Points on a hilly landscape, in no order, each with its height.
A climber steps from a point to the highest of its 2 nearest points, and stops where none of them is higher. Distance is the straight distance between rows; heights are no part of it.
Zofu: [161  94 182 135 172 101  54 132 123 146 146  97 104 153 185  90 173 176
 149 107 156 118 162 137 109 164  95 107 150]  height 20.7
zeg: [122  98 126 141 126 134 120 114  61 101 129 119 145 151  99 106 150  99
 112 124  88 162 141 167 150 115 201 114  68]  height 59.1
gop: [123 125  94 198  79 128 129 105  64  66 142 178 142 157 105 128 111 145
  83 124 158 120 161 144  69 134 178 122 134]  height 40.7
vudu: [134 114 170 107 150 127  71 109 167 129 131  98 141 174 139  80 164 172
 131  92 104 159 164 115  90 122 143 141 102]  height 36.6
tobup: [107 132 136 147 111 150  77 110 144 152 103 165 150 130 169 114  98 105
 111 115 127 113 150 117  64 163 121 148 154]  height 55.5
lenev: [195  89 115 135 159 123 156 175 132 159 186  87 129 104 168 119 190 177
 131 115 129 131 150 129 157 106 107 113 112]  height 31.7
mirez: [166 111 144 203 162  96  94 125 111  86 143  97 108 128 119 107 146 169
 130 132 158 106 137 131 143 163 132 120 118]  height 31.1
gares: [136 142  99 119 147 128 215 138 140 125 185 125 107 157  94 144  78 111
 132 153 164 151 108 122 118 104 144 169 102]  height 54.7
Mimol: [136  82 154  87 154 147  78 130 102 164 110  77 155 120 132 104 212 111
 124 106  82 174 158 147 185 109 131 115  66]  height 32.3
Bolo: [ 73 137 109  74  84 161 167 104 113 171 120 198 123 161 133 167  65  80
 108 147 161 155 102 128  77  95 128 164 134]  height 48.8
buneg: [133 106 143 128 111 137 118 114  99 124  88 103 163  78  97 129 164  99
 117 128  86 125 106 133 208 116 144 112  79]  height 42.3
kagiv: [115 155 115 119  98 127 135 153 160 127 115 149 107  98 153 168 113 152
 134 128 123  81 118 120 138 137  90 105 210]  height 60.4
gali: [124 149 122 129 100 124 141 132 140  88 131 112 104 100 100 144 139 156
 144 148  96  90 101 102 204 102 135  97 139]  height 25.9
Norud: [140  84 151 156 155 131  79 127  69 168 125 144 162 156 156  99 133  81
 118 114 138 148 156 153  98 162 141 118  90]  height 16.5
fen: [ 93 150 134 152 120 122 140 111 120  92  85 146 106 144  79 151  76  92
 133 154 149 123 101 136 122 140 129 144 134]  height 33.9
puvim: [104 144 157 142 111 110 116 117 120  81  70 127 115 122  73 140 121 115
 131 145 121 107 100 122 160 134 131 118 135]  height 33.0
Vofik: [111 152 110 171 113 161  75  74 145 101 116 168 159 107 157  90  83 112
 109 126 135 116 158 126  41 173 153 179 139]  height 51.6
mal: [120 114 158  90 110 103 153 147 157 153  76 144 142 170 120 151 138 150
 110 114 137 151 110 114  96 120 101 126 148]  height 60.5
gud: [124 122 118 142 116  95 182 159 129 105 126 137 104 166 105 176 127 168
 116 140 157 121 113 122 121 105 109 106 168]  height 44.4
Kade: [ 96 137  97 129  94 138 168 130 129 177  95 203 140 153 141 184  78  97
  97 120 164 141 113 140  62 132  92 152 150]  height 54.3
lero: [152 140 121 128 154 141 124 116 198 177 132 133 159 102 167 106 103 125
 127 114 147 147 120 103  79 171 104 189 107]  height 21.1
Sakud: [ 89 127 149 117 104 142 119 107  74 127  73 150 155 109  90 120 111  44
 121 152 104 129 104 145 159 133 164 119  93]  height 13.7
Luvi: [114 140 133 106 123 166  93 100 149 122 186 137 133 159 150  77  93 115
 140 114 103 128 170 113  96 117 170 148 134]  height 10.7
sidu: [117 125 116 100 116 166 102 126 145  95 194 104 110 165 138  98 147 168
 124 108  77 133 183 120 138  77 170 117 134]  height 20.9
fuzo: [163 115 170  78 158 107 106 166 157 147 133  74 118  78 189 110 204 202
 160 116 115 104 135 120 151 127  79  98 169]  height 29.9
batun: [150  61 145 122 155  93 148 133 102 163  74 124 178 167 112 140 174 117
  96 117 130 182 118 152 119 137 137 106  85]  height 14.8
ziv: [124 143  81 124 101 156 196 128 132 142 150 151 127  91 114 166  83  84
 123 149 137 123  92 127 157 110 122 153 114]  height 71.4
Bok: [124 100 123  83 141 132 172 146 114 130 152 103 128 179  92 127 154 132
 123 131 100 173 138 134 150  72 158 118  87]  height 27.5
luki: [ 86 172 113 123 109 124 127  85 180 101  99 164 102 168 120 156  68 157
 124 133 172 118 120 126  51 129 109 164 189]  height 29.0
ronu: [121 110 142 132 143 121 105 128  76  97 125  92 113 149  85 111 159 107
 146 135  84 146 133 145 195 108 166  89  85]  height 56.0
Gere: [123 160  71 166 129 142 179 101 170 115 119 150 127 110 113 144  77 121
 103 136 170 148 104 129  74 155 120 201 105]  height 28.0
kizat: [138 125 143 147 175  96 159 159 102 124 157 106 101 153  88 134  99  88
 164 153 148 127 113 137 155 127 131 111 115]  height 48.0
zesi: [122 184 148  47 150 115 146 169 178 139 147  95 105  75 135 128 127 139
 195 147 103  91 122 108 156 123  84 107 187]  height 10.6
Safi: [142 141 184 124 173  80 104 151 146 105 108  75  87 120 122 116 147 166
 168 136 146  99 118 127 145 159  91 106 171]  height 23.8
vazud: [111 144 152 125 115  99 121 133 182 154  69 163 139 170 140 147 108 152
 122 111 155 134 116 118  48 153  89 144 169]  height 66.7
Ruzu: [124 158 117  98 149 124 180 122 188 133 181 124 109 172 116 123  79 137
 148 137 155 145 120 107  84 111 133 176 131]  height 49.6
zunut: [133 153 166 106 182 117  82 134 177 192 119 106 121  91 187 114 120 116
 171 128 152  97 126 128 102 194  63 150 154]  height 17.4
kamo: [140  94  98 143 124 131 176 144  83 166 126 162 169 119 123 157 110  56
 106 139 140 149 106 146 141 132 137 120  96]  height 45.2
Rab: [124 169 127 106 141 139 106 112 193 124 123 118 111  38 146 137 109 125
 161 140 106  79 110 108 168 162  97 136 173]  height 13.2
kog: [ 88 124 138  33 106 142 170 118 136 149 147 148 119 195 103 136 115 124
 128 142 132 174 118 104 103  56 146 144 113]  height 40.4
dusa: [100 122 134  79 121 120 190 111 126 158  65 157 156 162  90 156 103  78
 108 148 153 189  81 129  88 118 138 167  92]  height 39.9
gup: [135  87 132 150 122 148  46 124  56 119 111  98 119 117 154 112 204 130
 119 102  85 140 151 157 203 120 147  73 104]  height 22.0
tuk: [143 100 137 133 103 150 131 109 149 144  73 131 179  65 128 123 144 116
  92 117 117 135 112 114 134 150 127 166  90]  height 19.6
kizo: [120 154 168  67 157 112 141 145 168 102 141  78 103 151  84 114 142 157
 161 146 105 132 140 102 146  96 123 125 127]  height 40.9
mezek: [147 110  84 175  65 146 169 105  79 115 114 163 187  61 108 148 143 106
  81 131 123 130 103 142 160 128 174 136  68]  height 36.2
Mevu: [147 110 156 122 159 119 100 155  96 164 129 101 119  97 153 116 153  89
 164 132 127 112 124 136 189 143  96  87 128]  height 4.7
Mugu: [ 86 158 104 111 102 173 131 108 160 148 121 167 119 105 143 144  67  78
 127 137 121 109 116 128 105 138 110 164 154]  height 2.3
Zuf: [102  85 128  97 113 130 114 141  64 119 108 125 125 210 117 135 174 132
 108 104  82 181 153 157 148  87 163  63 131]  height 34.3
nek: [180 119 119 164 158 133 121 119 167 146 145 117 137  64 158 121 132 144
 121 130 156 115 132 111 118 182 103 173 107]  height 23.1
Fem: [148 127 126 137 113 131  96 126 169 130 117 137 126  74 176 141 140 169
 119 113 121  87 137 105 126 165  91 121 182]  height 53.5
duda: [182 103 120 137 148 119 135 188 101 157 179  90 120  68 187 129 199 165
 155 117 121  98 135 138 200 101  90  76 147]  height 29.7
Manu: [134 136 139 163 147 133 115 115 129 124 120 118 132  94 110 109  97  80
 137 142 136 126 117 129 136 168 132 163  97]  height 38.9
Kurob: [114 161 166  35 141 128 121 166 163 180 134 105 131 108 149 114 128 108
 177 130  96 113 136 101 145 119  79 109 162]  height 12.6
Dud: [142 147  70 145 101 149 167 117 142  79 196 135 110 104 120 146 114 168
 124 149 114  91 122 101 160  94 166 139 127]  height 40.3
Makap: [166 142 139 113 198 118 137 158 173 147 213  76 106 115 162  94 129 156
 174 131 136 116 146 120 122 139 116 143 134]  height 23.5
vasu: [132 105 120 146 125 145 130 112  91 100 159 129 147 154 111  91 128 116
 103 115 113 159 156 153 101 117 196 152  76]  height 56.7
topa: [118 103  99 119  58 143 172 117 111  91 123 150 129 131 104 167 149 167
  77 134 108 126 116 117 153  72 156 123 122]  height 17.8
Vupe: [165 119 108 176 107 142 125 114 142 114 119 132 154  54 134 136 142 145
 101 129 125 106 120 113 146 153 127 149 104]  height 21.2
fimem: [118 139 149 141 147 111 113 109 142 151 127 150 157 209 129  90  83 100
 135 116 163 166 131 135  35 140 144 162 103]  height 18.6
Ramaz: [128  99 112 128 103 160 107 129 113  98 155 117 131 165 132 114 173 179
  93  90  86 153 180 138 125  89 176 116 112]  height 20.0
ridez: [129 115 132 174  92 136  82 104 103  61 109 121 122 118 116 114 154 170
  98 111 102 113 145 127 147 130 166 108 124]  height 36.0
Rusa: [143 112 174 114 148 108  75 163  85 128 112  80  88 113 167 111 198 153
 162 115 112 104 131 133 190 133  82  52 169]  height 24.3
lufu: [ 89 149 151 102 125 122 138  99 161 145  58 151 160 164  98 114  98  98
 122 130 142 171  97 120  54 139 135 191  94]  height 43.0
rilos: [ 99 150 105 123 105 166 124  87 130 109 171 172 132 145 134 103  60  93
 127 135 136 126 145 126  72 122 169 170 134]  height 9.5
Kura: [133  98  88 120 138 137 164 160  84 111 166  88 116 166 101 142 193 151
 119 126  75 163 138 151 194  56 170  92  94]  height 28.8
bubi: [139 143 140 163 172 103 131 143 128 155  99 106 116  87 109 141 101  78
 158 147 158 113  91 149 156 179  86 139 110]  height 43.1
ninas: [172 109 124 191 148 114 108 107 160  83 140 101 130 115 122 112 153 201
 104 120 148 116 151 115 106 162 140 153 112]  height 33.2
vazod: [116 153 102 171 117 133 149  76 111  72 138 157 152 160  99  94  76 116
 103 136 179 150 139 152  28 129 200 194 106]  height 50.8
vod: [105 159 143  67 136 126 156 139 168 126 158 119  98 158 109 125 102 138
 161 143 125 127 130 103 119  98 121 137 161]  height 44.7
Zab: [ 88 123 111  57  93 163 166  96 112 117 183 154 104 167 110 134  89 124
 112 149 141 156 124 117 109  55 176 157 113]  height 42.6
sati: [155  76  88 165 115 122 156 137  45 148 136 158 175 119 123 154 142  82
 105 131 121 144 118 160 176 124 155  81  85]  height 42.2
nokiz: [154 113  97 160 122 164  95 109 136 107 194 133 147 113 160  91 133 162
 103 103 111 121 180 119 107 137 164 144 112]  height 12.7
Mugi: [137 105 144  88 147 125 125 168 108 140 133  83 121 129 130 119 198 139
 145 110  84 146 143 134 195  81 113  74 126]  height 30.0
pigon: [121 148  96 159 121 134 144 137 159 174  93 177 131 123 161 167  89 114
 107 113 159 122 126 140  66 171  70 152 162]  height 60.3
Zuga: [151  92 150 177 143 138  73 105  90 109 115 116 141  96 132  90 154 119
 117 124 127 129 145 143 140 165 149 135  74]  height 34.9
tolak: [127 127  87 150  71 150 158 108 134  93 144 169 142 121 133 144 111 162
  75 124 142 122 141 116  79 119 153 156 132]  height 14.7
luviv: [ 96 146 109  78 104 125 188 124 159 131 142 161  84 170 117 187  84 156
 121 145 174 136 102 115  81  83 111 154 165]  height 44.6
kose: [129 152 111 184 107 109 142 139 106 129  95 145 116  80 107 172 108 100
 147 146 131  93  78 136 205 142 107  94 132]  height 9.8
sapo: [156  92 130 116 122 148 140 137 140 204 102 136 195  81 164 134 146  87
 100 110 131 141 119 117 131 137  98 152  94]  height 18.2
pinel: [ 97 129 163  54  94 149  98 140 137 137 100 131 134 148 139 118 154 138
 123 106  79 128 155 102 137  99 113  93 160]  height 15.6
Sefeb: [126 119 169  56 137  96 159 145 171 169  77 114 159 164 107 131 166 146
 125 118 115 170 112 108 112 105 103 132 104]  height 56.9
lozi: [105  97 148  85 128 128 159 117  96 138  92 147 161 181  89 127 123  78
 110 138 119 176 110 142 106 113 163 132  84]  height 37.5
tobob: [142  82 139 131 111 133  99 154  95 141 111 135 142 140 160 130 180 148
  99  90 106 133 155 131 144 116 115  81 143]  height 46.0
Sizap: [140  94 167 106 159 128  85 156 109 208 127 111 145 118 180 110 155  90
 144 116 133 125 138 132 141 153  89 108 123]  height 3.8
Nemeg: [113 168  62 181 108 141 146  76 117  83 164 181 142 165 119 123  59 130
 105 136 201 135 158 144  17 130 160 180 132]  height 47.1
sek: [124 128  75 122  63 154 193 105 124  86 148 163 122 110 104 171 113 162
  78 152 145 125 106 113 129  80 157 164 115]  height 16.3
ralu: [119 126 160  49 150 109 166 155 149 195 101 117 160 148 109 132 134  85
 146 132 126 163 107 113 134 108  98 129 107]  height 53.6
pofa: [135  67 131 154 125 112 125 131  68 146  97 155 177 173 131 128 142 108
  83 115 132 168 141 160  94 144 154 104  97]  height 15.7
ladi: [108 171  89  81 116 135 193 108 199 110 156 143  77 121 126 181  84 175
 131 155 151 109 101 107 103  99 110 165 184]  height 39.0
Til: [140 149  97 197 147 120 119 122 155 149 101 148 122  88 154 156  94 119
 117 119 167 109 129 143  89 199  70 159 144]  height 54.6
sipu: [127 152 142 117 134  86 137 132 184 155 133 153 136 208 145 134  98 159
 143 107 166 153 118 118  37 125 108 148 151]  height 60.7
zimos: [143 137 148 136 124 102  99 164  83 130 121  87 101  73 152 123 190 148
 176 130 105  86  98 124 238 111  93  38 165]  height 26.0
dutu: [119 102 140  57 153 133  94 153 100 154 107  78 138 162 122 118 212 124
 135 107  62 188 164 148 183  87 124  80  99]  height 31.3
vevov: [119 160 115  75 126 143 176 148 180 172 125 131 132  94 135 156 101 101
 143 133 130 124 108 114 138 127  84 153 147]  height 54.5
lona: [134 164  71 115 120 137 185 116 214 127 148 150 112  93 145 177  91 168
 116 130 145 119 112 116  93 137  98 176 163]  height 34.5
Luku: [147  82 192 128 159  96  74 138 110 167  69 110 142 164 150 108 186 142
 122 107 141 150 137 135 114 156 101 102 113]  height 13.1
kes: [142 122 158 171 165 103 111 140  90 109 142  95 103 129  94 111 126 105
 163 147 126 120 119 140 185 141 141  98 100]  height 52.1
dip: [130 161  84 146 133 154 134 129 154 124 209 154 104 109 157 134  67 109
 147 130 133  93 147 121 116 145 126 140 172]  height 6.2
Tosi: [156 132 140  64 152 118 156 187 160 150 165  76 118  86 159 117 190 180
 161 122 100 109 133 115 169  84 101 102 161]  height 27.8
panug: [136 148 158 131 157  75 141 169 119  87 124  70  79 127  90 134 155 161
 170 150 124 101 103 121 187 116 111  78 156]  height 26.9
vok: [136  85  89 128 140 133 108 153  53 119 128  86 128 151 118 141 214 138
 121 109  66 181 139 178 222  74 159  64  92]  height 30.1
rorun: [120 120 129 116 135 155 128 136 128 211 103 149 182 107 154 130 101  40
 118 122 134 141 113 130 107 158 108 158 101]  height 16.8
narib: [113 130 117 138 100 135 128 119 108  69 167 135 101 180 114 124 111 160
 115 128 130 115 152 125 118  90 168 109 158]  height 36.4
pofug: [166 145 135  91 180 113 139 169 171 120 198  63  96  92 150 105 161 189
 179 134 103  97 139 117 161 117 120 114 153]  height 25.7
gevuf: [143 128 113 177 127 136 121  84 114  70 152 126 157 146 105  76 119 146
  96 118 149 144 163 140  65 137 200 177  86]  height 54.2
lera: [133 105 130 138  86 141 119 139 137 147  90 156 155 106 154 147 138 139
  95 107 121 114 135 118 129 136 104 115 155]  height 48.9
misov: [102 146 148  92 149 128 154 134 115 132 147 122 112 151  77 116  91  60
 164 157 125 143 119 121 147 117 139 132 108]  height 43.5
kedo: [146 106 155 120 124 142  83 111 130 142  97  84 157  42 143 111 183 115
 132 124 108 108 122 115 212 136 106 127  95]  height 45.6
Mul: [124 127 166  83 150  82 168 184 128 148 120 114 112 182 114 148 148 145
 162 129 136 138 116 129 125 104  94  83 168]  height 85.9
Digig: [ 70 159  78 140 106 146 170 106 113 130  93 189  82 132 109 192  51  82
 116 149 174 130  93 155  98 117  98 157 145]  height 22.9
ris: [125 141 131 164 142 119 105 136 117  93 174 132  98 160 129 115  88 129
 145 128 143 101 149 129 123 134 141 102 176]  height 33.3
rufu: [162 146 126 193 145  91 130 161 103 122 140 115  94  84 127 150 133 138
 166 144 143  85  95 136 197 146 103  83 141]  height 7.9
sopug: [ 98 121 132  89  87 161 118 130 123 171 141 187 153 175 168 126 106 102
 111 106 118 134 150 117  81 104 136 127 146]  height 41.0
vig: [112 135 113 101 122 149 125 143 118  75 176  86  80 158 104 113 168 174
 139 125  71 125 157 122 178  61 162  93 137]  height 22.1
Bupo: [101 132 137 111 118 132 150 113  98  84 146 127 107 175  74 130 101 111
 132 154 123 140 124 133 144  88 170 123 115]  height 39.8
Rogiv: [130  88 171 122 133 150  62 119 109 195  80 123 170  94 172 106 160  80
 111 122 128 121 132 129 132 168 101 131 106]  height 3.0
nat: [148 109 103 160 149 117  96 158  69  99 145  67  91 147 129 127 221 178
 137 112  79 150 143 155 221  84 148  63 107]  height 31.4
vol: [120 167  88 166 120 160 101  85 141  80 191 156 123 119 143 108  60 119
 132 132 139  93 161 120  90 149 160 148 161]  height 8.0
gofu: [ 90 145 123  66 112 138 157 125 123  77 171 108  67 182  91 136 128 166
 138 153 115 123 134 106 152  49 154 108 153]  height 20.3
Pela: [130 106 156 138 132 102 138 136 120 100  96 111 123 154  84 135 146 137
 119 130 128 140 121 133 141 123 137 113 123]  height 36.1
fesa: [113 129  85 115  86 161 193 107  86 129 152 157 138 109  97 147  88  63
 111 160 131 146  89 137 157  99 168 150  83]  height 64.2
voze: [155 116 151 122 125 137  65 125 137 140 113 112 126  58 178 116 174 147
 130 121 110  87 137 112 176 152  92 104 150]  height 49.1
sar: [145 108 160 152 136 133  45 124  80 111 123  85  92 104 164  97 199 148
 144 116 105 105 144 134 205 137 117  70 134]  height 23.0
zeran: [115 154 139 109 143 151  85 113 178 158 112 121 122  63 160 119 100  88
 152 131 112  88 125 112 129 179  89 153 152]  height 15.1
doleg: [126 102 125 147 131 125 102 159  62 101 143 110  96 180 136 126 183 147
 127 101  90 143 156 151 172  95 147  46 148]  height 32.8
meve: [143 145 143 164 148 120  83 143 114 148 135 114 100  68 159 128 112  98
 173 144 140  74 115 135 185 173  90 106 151]  height 6.1
bep: [113 138 190 133 173 103  78 122 138 146  68 107 126 133 109 107 121  96
 149 135 149 127 118 128 106 183  96 143 128]  height 32.6
Tig: [157  58 160 142 157 107  98 134  78 165  83 116 159 136 143 128 185 110
 111 123 144 151 126 152 146 155 110  96  94]  height 13.9
mivu: [153 114  86 175  97 143 141 120 115  80 179 145 138 125 132 129 143 181
  83 115 129 119 168 115 106 118 164 128 117]  height 13.6
divet: [121 164 174 116 168  91  92 129 180 108 104 101  99 143 124 116 108 154
 169 127 143 104 128 116  99 170  96 134 183]  height 21.0
zade: [155 138  66 199  73 138 165 124  99 126 140 167 159  57 125 167 118 116
 108 134 133 104 104 128 182 127 137 120  95]  height 34.0
Riv: [155 142 145  78 154 142 117 133 196 149 153  90 128  53 168 111 146 147
 159 129 107  97 132 100 158 144  99 139 148]  height 11.2
pusuz: [160 133 146 142 161  91 118 165 131  80 145  52  76 109 132 115 199 220
 153 133 111  85 121 122 184 115 117  75 162]  height 29.8
fikef: [138 117  88 138 110 135 202 127 101 114 169 143 138 147  92 144 101 109
 103 150 150 154 107 129 118 106 167 158  84]  height 59.2
suk: [ 82 118 122  75  98 157 163 101  84 148 146 182 138 177 120 135  80  70
 111 146 146 166 117 138  85  89 176 151 111]  height 45.4
Bek: [149 159  65 175  88 136 182 133 129 118 178 148 119  75 116 165 116 142
 135 154 121  86  91 113 206 100 142 115 119]  height 36.3
vir: [163  98 134 135 147 104 161 163 131 144 138 104 135 132 122 138 153 147
 127 122 131 137 127 124 143 120 111 119 118]  height 33.7
zaru: [ 91 166 164  93 134 127  89 104 178 107  98 126 110 142 116 114  99 132
 149 132 118 109 138 101  98 146 117 138 172]  height 18.5
Bez: [ 85 188 105 111 122 139 146  86 182  89 136 143  72 137 104 162  56 140
 142 152 156 106 109 123 101 120 122 172 180]  height 33.6
komol: [ 84  94 142  70 113 126 131 109  71 125  92 150 145 212 100 124 145 105
 111 124 102 184 137 159 102  90 178  98 109]  height 35.9
Lugu: [115 158 109 106 106 138 171 143 150 143 133 129 119  76 112 161 102  98
 152 152 116 101  91 115 187 108  99 128 148]  height 62.2
rivov: [120 123 140 170 151 127  92 114  99 159 120 158 158 162 148  95  84  60
 121 121 159 147 145 142  57 173 144 154 107]  height 17.5
zazu: [111 158 129 143 123 123  91  96 197 144  89 170 146 153 158 121  89 147
 125 108 149 129 136 114  25 167 110 172 166]  height 60.6
fonir: [112 144 116 126  82 146 124 107 117  58 138 104 100 122  87 122 152 165
 126 137  72 107 127 112 192  79 182 108 117]  height 23.7
kadaz: [104 151 176  48 145 126 102 123 180 127 132  98 127 174 104  88 154 160
 152 114  91 152 160  96 110  94 130 129 124]  height 38.3
Lovuz: [108 153 174  29 118 114 129 161 163 158  96 117 128 137 136 128 157 155
 154 120  96 123 131 100 135  99  75  95 177]  height 14.2
melag: [160 113 174 132 172 100  72 133 150 182 125 104 118 118 196 106 150 152
 154 119 174 103 138 132  94 193  71 139 150]  height 19.3
tatuk: [151 117 151 105 147 114  98 152 149 103 132  67  98 127 147 108 202 213
 133 107  94 125 152 119 157 113 114  94 155]  height 32.1
renug: [112 150 176  96 146  83 129 186 121 148  91 113  97 145 127 143 128 122
 169 130 137 112 114 136 135 139  77  80 191]  height 74.8
duga: [136 120 101 210  95 109 138 128  70  88 114 167 135 121 100 157 120 125
 101 140 144 119 113 141 144 145 148 102 116]  height 42.9
vetav: [169 119 169 130 191 113  87 128 156 131 179  76 100 129 159  86 159 175
 165 122 140 115 154 129 124 152 117 138 127]  height 21.9
mibut: [161 116 143 134 153 123 111 112 182 105 158  95 137 152 133  89 147 190
 116 107 130 139 158 109  92 132 150 163 113]  height 35.2
pefi: [127 117 108 134  91 129 169 108  84 113  91 131 175  83  77 147 141  85
 113 149 105 138  79 145 204 105 171 122  67]  height 39.3
Ganof: [104 132 172 137 142 129  95  90 136 129  68 133 163 141 111  72 108  88
 123 129 135 161 124 133  56 163 159 184  91]  height 45.8
muki: [110 120 120  82 107 106 207 154 129 140 119 154 106 171  99 191 114 142
 120 153 168 147  90 122 117  79 107 126 156]  height 49.9
dusi: [ 84 176  66 165 120 151 172  90 140 120  87 174 105 106 109 163  56  82
 102 143 168 141  96 162  75 155 114 194 113]  height 25.6
Rutor: [121  97 155 118 124 160  68 102  94 127 104 107 152 101 128  85 175  98
 109 111  80 151 158 146 157 129 166 130  69]  height 33.4
Kov: [131 106 119  89 137 123 185 157 110 184 112 131 167 125 113 156 118  55
 135 142 130 152 100 137 169 108 111 109 107]  height 49.0
fur: [116  97 141  90 120 138 111 138 107 179 135 155 164 200 153 105 149 104
 117  95  99 174 160 132  97  97 146 107 110]  height 42.8
Lubu: [136 136  84 199 110 123 127 109 113 102 145 178 160 155 130 127  95 144
  96 116 181 136 166 134  33 156 138 154 132]  height 43.6
zigir: [138 122 125 123 118 126 127 157 109 117 147 100 109 103 125 124 166 138
 148 129  90 106 125 118 210  96 121  75 139]  height 28.3
vur: [139 126 133 129 139 157  89 122 145 135 180 124 126 114 161  90 112 122
 140 114 108 108 164 113 121 145 137 135 131]  height 11.7
ret: [113 152 126 157 133 148  97  67 165 107  93 147 166 117 130  73  90 115
 114 126 147 148 129 122  31 167 164 209 106]  height 48.5
lin: [133 120 130 194 104 136  98  92  68  87 104 146 156  87 109  98 132 102
 103 132 113 125 126 154 129 155 190 139  76]  height 36.5
fomi: [113 159 124 165 122  97 153 128 148  90  99 137  89 135  93 172  87 150
 132 146 158 105 102 133 119 144 105 130 177]  height 38.8
lofi: [138 140 148 108 152 107 119 149 176 155 171 129 126 170 159 112 112 158
 152 105 139 128 145 117  79 128 113 127 159]  height 55.7
kiba: [136 146 100 123 128 138 165 112 177  83 195 119 108 144 112 120  99 172
 126 139 136 112 140 100 107 110 157 162 145]  height 44.5
nos: [122  92  97 138  82 140 151 126  87  78 129 127 126 165 103 144 172 178
  78 113 102 146 142 144 143  75 180 111 109]  height 19.0
rir: [140 107 104 200 104 106 143 128  38 122 108 164 146 120 102 164 132  93
 117 144 130 123  94 155 189 136 155  66 101]  height 40.0
parid: [ 95 176  93 122 134 142 137 134 170 152 146 163  93 119 162 161  60 107
 154 128 143  95 134 138  95 151  85 139 197]  height 4.1
gom: [132 113 145 136 106 126  93 129 125  76  96  92 109 135 117 121 187 188
 112 106  88 121 141 115 174 116 133  91 141]  height 34.1
Ruz: [ 97 147 163  71 114 142  84 124 175 154 110 141 138 139 153 106 126 131
 137 112 100 121 147  95 103 131 110 129 165]  height 16.7
luguf: [149 136 127 196 166 103 110 128 122 102 159 116 109 148 114 116  91 123
 143 133 167 112 145 140 107 165 134 135 137]  height 30.4
gotif: [163 126  91 236 123 105 139 122 101  97 133 147 138  93 109 150 121 144
 102 135 175 115 133 137 114 182 128 137  97]  height 46.7
tusu: [119 151 135 123 159 120 160 148 156 177  91 129 130 113 118 148  91  75
 143 133 151 138  95 136 122 155  75 154 125]  height 48.2
vuk: [180 129 101 163 139 123 118 163 127 125 191 106 110  54 184 130 168 182
 155 132 113  67 131 119 193 128 105  77 167]  height 27.7
baz: [114 148 146 171 178 121 107 108 146 149  77 127 130 113 118 112  82  70
 137 136 164 138 109 144  78 194 104 180 103]  height 35.7
Nazo: [114 166 139  96 127 108 143 184 130 135 131 127  93 116 157 154 114 141
 171 132 128  84 114 134 144 127  77  75 222]  height 70.0
feb: [147 137  84 226 137 126 117 116 112 130 121 157 144  80 138 136  96 103
 108 130 179 119 138 142  86 204 105 163 102]  height 50.2
mezif: [129 128 106 202  80 133 111  92  69  52 130 149 142 119  97 109 138 151
  88 128 118 115 138 149 121 135 201 132  91]  height 38.4
nutu: [ 91 136 134 117 122 158 130 107  99 161  81 157 165 116 113 110  84  22
 115 145 124 153 106 142 100 152 150 164  91]  height 15.2
biz: [141 157  83 154 125 124 156 101 203 102 121 148 133 120 133 152  94 173
 104 124 161 127 124 110  58 161 111 189 141]  height 30.9
Kitof: [137 153 134 127 153 118 115 107 193 172 129 140 154 163 148  89  91 117
 139 111 155 165 120 109  42 156 124 193  97]  height 19.8
bar: [153  73 140 113 135 133 104 151 111 191 131 132 170 163 172 118 183 132
 110  89 110 166 161 144 120 119 123 102 100]  height 44.3
kivu: [101 104 142  96 113 100 176 137 107 133  81 164 128 201  92 175 117 121
 111 141 153 159 102 133 102 103 120 113 145]  height 55.2
botag: [193 118 104 157 149 133 112 126 163 129 181 107 123  39 183 120 155 166
 139 134 133  82 137 112 161 160 108 137 134]  height 25.2
zafe: [104 152 115 165 101 134 140 109  99 127  79 157 133  85  88 153  87  51
 136 153 119 112  79 140 179 143 137 131 103]  height 11.9

Call two points neighbours if one is among the 2 nearest of the other. Go from one point of each pair to the other, from neighbour to neighbour, staying as high as possible. Name the lowest point that can't be avoided.
pigon and mal => rir
Pela and mal => puvim
mezif and vazud => luguf
vazud and ziv => vod

For each start below, name the point where the climber stops.
mirez => ziv
doleg => vazud
luguf => zeg
zade => ziv
